A landscape with many valleys, sampled at points; each row gives a point and its height.
From any point a ball rolls to the lowest of the 2 points nearest to it. It stops when none of these is lower. Distance is the straight distance between rows; heights are no part of it.
kiku: [-56 -18 -33   4  19 -16   9  37 -26 -10  12   5 -16  38 -49 -31  30  16
 -15  -2  -5  -6]  height 110
ked: [-15 -20  -4  -5  24 -24 -35  18  34  23 -29  57 -39  11 -35 -11  -7   8
 -17  24  33  29]  height 116
gagot: [ 42 -23 -23   6  21  -6  -5  13   9  -3  30  -3   4 -48 -61 -40  -8 -16
  36  17  58  46]  height 120
bur: [ 12  31  13  -5 -17 -13  49  -1   6 -14 -11  -4 -23  -2 -26  -2  47   2
 -77  -2  16   4]  height 617
Pag: [ -7  13  -6  46 -43   8   7  22  -3 -24  47 -64  -7 -47  43   6  26 -15
  19  17  21  14]  height 528
zuder: [-11 -29 -55  -4  10 -10  50  -5  15 -20 -25  13   1  -1  -4   5 -41 -44
   0 -40  -6   1]  height 474
Deve: [ 62 -17 -21  15 -40 -15 -20   1  35 -22   4 -36 -48 -38   2 -39  30 -29
  13  13  29  47]  height 598
duvut: [-28 -20  15  30  -2  11  -6 -26   2  18  -4  35  33 -36 -41  13 -17  22
  13  -5  21 -34]  height 341
Feti: [  9 -43 -22 -19  39 -11 -20  52 -26  30  10   3 -35  -3  10 -47  -5 -20
   9  33  20  67]  height 304
befo: [ 16  18   3 -35   3   2 -56 -35  -8  31 -21  18 -44  34 -20  21 -27  -8
  -8  54  42  25]  height 164
ruz: [-19   7 -16 -10 -25 -18  11  21  13 -10  11 -35  32  -4  28  53  -2 -36
  -7  36  41  -9]  height 489
Vare: [ -8 -21  61  33 -23  -1  31 -14 -26  21   2   8  86 -35  17   9 -27  34
   9  -1 -17 -59]  height 747
Nagi: [-11  -9  -4 -14   7  -6 -16 -33   7  46  -9 -18 -75  43  12  -6 -38 -11
 -29  26   5  40]  height 228
kod: [-33   5 -21 -19   2  40 -22   6  -4   9 -12 -22  39  34  37  11 -44   2
  40   7 -40 -17]  height 265
Subu: [-24 -32  -9  32  -6   0 -11  64 -26   7  -4 -26  25 -36 -35 -24  18  14
   1 -15 -12 -39]  height 136
lilem: [-17 -36 -22  11   6 -18  14  -8  -2  16 -13 -24 -40  37  32 -34 -47 -46
 -12   7  20  44]  height 281
lus: [-35  -1  13  37 -10 -42  17  24  13 -13  57 -24   4 -27  -6  33  -6 -38
  -6  36  63  -1]  height 461
Fom: [ 56  10   6 -11  11  19   0  39  25 -21 -22   3  18 -50 -43 -50  25  30
 -35  -8  11  38]  height 97
Sofu: [ 25 -25 -22  -1 -17 -13 -23  11   2  -6 -16  14  41 -26 -42  24 -10 -17
  35  16  31 -43]  height 297
bafip: [ -6   8  23  39 -16 -24 -10   2 -22 -10  36  21  13   4  29  84   2 -21
  46  15  24 -14]  height 407
nopoz: [ 57   7  41   3  19   0 -55 -21 -21  19  -5  17 -16  15 -37  -7  -9  25
   6  12  18  17]  height 115
Zevo: [-31  -1   4  39   3  -3  21   9  12   3  -4 -22 -32  63  49 -10   1  -9
 -23 -44 -59 -10]  height 662
Zugi: [-36  14   5  13  14 -18   9  14 -30  25  47 -24 -13 -16  -4   3 -17 -18
 -37  35  43  20]  height 436
tibi: [ -9 -28   6   8  39  -3   0  -7 -57  43  16  -5 -21  27   0 -31 -13  19
 -12 -42 -46  -6]  height 475
Memik: [ 18  19  54  30  26  -1 -10 -27  24  35 -16  25   9  -4  -3  -1   4  34
 -57 -35 -13 -35]  height 382
Nera: [-42 -33  13 -13  15 -22 -26 -11  20  29  12  26  10  -6  53 -14 -19 -10
   0 -19  24  -3]  height 706
Viduf: [-28  40 -16 -52  26   8  -9 -10 -29  -3  26 -26 -40  40  18  -2   3  14
 -16  -9 -53  10]  height 644
Gof: [-20   3  47  33   7  -5  13 -29 -32  14  49 -15  66 -28  51  -4 -47  33
  19  32   8 -25]  height 737
mab: [ 26 -10 -20  25 -32  -4  17  33   3 -26  15 -64  10 -30  -7 -36  26 -21
  21   2  16   7]  height 566
tur: [ 22 -32  23  13  14 -27 -55  30 -29  33   9  52 -30  17 -49  -2  12  16
   5  27  31   1]  height 163
pum: [-26  29 -18 -18   3  15   3 -42  44 -50  24  44  10  38  29  45   7 -10
  76 -24 -30 -17]  height 331
gidom: [ 20 -32 -33  38   2 -21  12  30 -33 -25   4 -28 -33  47  -3 -31 -16 -40
  25  -3   2  38]  height 330
tib: [-15  -9 -12   8 -38  -9  35   4 -41  10  -9 -51 -17  30  61  33 -13 -17
  -5 -21 -64 -24]  height 609
Zifes: [ -3  20  16  -4  28  24 -10 -44  13 -22  34  24   4  23  27  -1   9  21
  24 -47 -39   0]  height 230
Lufo: [-35 -14   5  17  50 -11 -12  69 -27  19  30 -16  16  -8  11 -24 -22 -14
  -5   3   9  46]  height 385
sino: [-39  -5  12  12 -26  30   1 -21 -35   0  20 -31  35  25  18  12   1  21
  65  17 -24 -40]  height 38
bine: [ 33 -25 -18 -17 -52   0 -18 -29  32 -26 -58  -5  -1  31  18 -27   6  -5
  -4 -12 -28 -33]  height 471
zam: [ 28  13  -4 -18  43 -10  21 -29  50 -26  -1  42  16  -1  10  55 -25 -25
  -5 -35   0  10]  height 427
bavit: [ 10  18  -2 -26 -14   0  26 -13  24 -26 -52  13   4  37   3  16  11   2
 -31 -47 -55 -39]  height 434
guda: [-13 -25  18  20 -54 -21  58 -32 -24  14  -9 -52   6  34  36  38 -10 -19
  13  21 -17 -27]  height 563
gedif: [ -9 -47 -46  17 -30   0  24 -17   5 -40  -9  21  -7   7   6  20  -4 -39
  56 -26  -4   3]  height 442
Met: [  6 -38  15  11  14 -12   7  -7 -33  42  -9  38 -13 -15 -41 -32  13  25
 -18 -61 -16 -34]  height 409
sev: [  9  -1 -26 -24 -13  14  14 -35  41 -20 -45 -31  14  32  47 -23 -34 -22
  13 -11 -15   8]  height 454
goti: [  9   3 -10 -18 -49   1  48 -28 -28  -7  -8 -51  34 -22  26  37 -21 -37
   1  11  15  -8]  height 524
zez: [-48  11  49   7  13   6 -14 -15  16   5  36  25  48 -28  82  19 -33   3
  20  -3   5 -24]  height 724
Zape: [-18   1 -56 -47 -10 -16  20   5  23 -37 -33   1  28  25 -21   2 -17 -25
 -14   5  15 -16]  height 492
Famo: [-20 -12 -15 -34  10 -12  -3  29 -29  29   9  30 -29 -70 -49 -21  53  22
 -29  32  22   9]  height 653
Sok: [-61 -17   0  12 -12 -18  13 -22  16  20  -8  -4  -8  16  46 -16   1   6
 -22 -25 -22 -31]  height 690
Miru: [-22  37  -4 -26  51 -17 -21   7  44   1  -7  36 -16  18   7  53 -30 -11
 -26  -8   3  18]  height 449
vig: [ 31  -5  20  36  39  19  -9  -7  -7   2  42  15  27 -58 -38 -36 -26  23
  13   0  46  21]  height 174
zaz: [ 25  19  12 -16  -1  11 -58  14  19  -6 -47  36 -32   4 -32 -14  43  36
 -19   9 -28   0]  height 28
fopir: [ 15  16   1 -32  25  29  -8   6  13  12 -12 -46  41   0  46  -2 -48 -20
   0 -21 -18  13]  height 386
degug: [ 19  28 -29 -71 -24 -24  29  12 -16 -40 -36   9 -11  11  -9   2  42 -15
 -46  -9   4  32]  height 599
nunek: [-48   8 -38  13  -5 -15 -18  20  40 -24 -32  26 -69  21 -27  -1  23   1
 -32  18   5   5]  height 75
tapi: [-41 -24 -13  20 -32 -22  49  32 -36   8  10 -16   2   0 -36  -8  39   5
 -19  -8   4 -43]  height 202
Luve: [ 38   9 -11 -61  47  40 -34  23 -12  22 -29  33  -6  10 -14 -20 -20  14
  20  40  -1  63]  height 124
sul: [ 46  33  33 -30  22   9 -63 -33  15   6 -13  55 -33  25  -4  20  10  22
  -2  -5 -16  16]  height 76
Gaso: [-58 -18  14   4 -42   7  47 -23 -37   5  38  -4  43 -19  17  36  -6   1
  63  23  13 -29]  height 237
mur: [ 43  31  20  22  32  58 -15 -20  27  25 -29 -35 -15   8 -11   0 -39  25
 -23  10 -28   5]  height 168
lidis: [  2   7  43  35 -27   8 -24 -23 -11  25   3  -8  -9 -16  -1 -32  20  30
 -27  -2   0 -22]  height 403
sur: [ 27  52  31 -33  23  20  25 -12  31   9 -26  12  -2  -8  -7   1  22  37
 -67 -38 -35 -33]  height 401
vuze: [ 13  17 -24  -2  24  16  50 -54  43 -39  -1  27   2  36  -4  43 -22 -16
  34 -21 -56   5]  height 396
zeve: [ 25   2  18  59  -9  15  -2  62  14  -8 -26 -18  36  -5 -38   4  11  15
   0  -4 -14 -16]  height 18
lisud: [ 12  22 -13 -17 -29  19 -18   9  21 -37  15   1  42 -53 -27  18  37   3
  33  18  28 -32]  height 226
ruvi: [-11  30  43   6  13  32 -32 -23  -8  57  11  -5 -17 -41  -3 -27   1  65
 -31  32   4   2]  height 423
rosor: [-44   3 -52  36  -5  10  11  38  22 -41  -3   6 -39  48 -57  -8  28   6
 -11   6 -15 -32]  height 10
Meguz: [-10  -2   9 -20  11 -36  38  20  -4  -7  27   8   5 -38 -42 -27  43  10
 -56  -1  33  26]  height 631
tipap: [-16 -22   0  28 -59 -29  18   6 -42   0  44 -10  15 -30  20  40  25 -29
  64  26  38 -28]  height 338
goke: [-25   4  46  38   0  -5  31 -56  37  25  -1  35  12   5  -4  37  -2  26
 -10  -1  -3 -53]  height 363
Miker: [ 15  -7 -15 -49  41   4 -15  70 -16   7 -26   7 -21  21  31 -15  10   5
  -8  54 -27  82]  height 216
sokuz: [  7  23 -23 -50 -50  -3  -1  18   5 -36 -21 -25  40  45 -13   1  25 -10
  13  43  16 -30]  height 523
tasi: [ 13  33   5 -90 -35 -12  -5   0 -12 -24  -3 -14  22  -3  28  -2  43 -10
 -20  27  23  10]  height 568
zodi: [-13   0  12 -47  41  17 -10 -11 -57  26  25  15 -44  17  31 -44  18  19
 -11 -16 -42  45]  height 561
rego: [ 37  13  -2  33   0  33  11  32  36  -6 -47 -34 -10  22 -15 -11  -4   7
 -26  -7 -44 -18]  height 96
Ret: [ 11 -23 -19   9 -52   8  23 -54 -11 -15 -14   1 -11 -24  -2  -6  16   1
  37 -30   0 -16]  height 402
Rekog: [ 47  17   6  31   7  29   8 -19   5  -2   1 -34  19 -18 -26   5 -28   5
  24  -6  11  16]  height 224
lotab: [ -3 -27   1  25   7 -14  24 -51 -26  23  11  27   0 -30  -6   1 -19  -2
  12 -46   9 -20]  height 366
notav: [ 24  36  37 -33  45  -3 -37 -23   8   5  35  44 -42  28  36  24  10   0
 -15 -41 -48  10]  height 138
lobim: [  2  25   0  61 -17  26 -48  26 -15 -19  35 -17  -7 -16  35  50  15 -15
  62  25  17  13]  height 469
lofig: [ 49  -5 -22 -28  36  13 -14  13  20  -6 -29  18  24 -15 -41 -48 -26   3
   0   1  23  53]  height 51
Mosut: [ 54  22   4 -16 -18  10 -24  30  16 -28  -8   2  37 -73 -21  -6  46   9
  -2 -31  23   6]  height 150

Where does a ball stop that starts at each point below?
Gof: lofig
Pag: sino
ruz: lofig
zam: sul
gidom: sul

Call two points neighbours if one is among the 2 nearest of the other. Go from one point of each pair to the other, from neighbour to neighbour, staying as low as possible. Name the highest point that can't be avoided.
zeve and lofig: Rekog
lofig and sino: bine
rosor and zeve: tapi
sul and rosor: tur
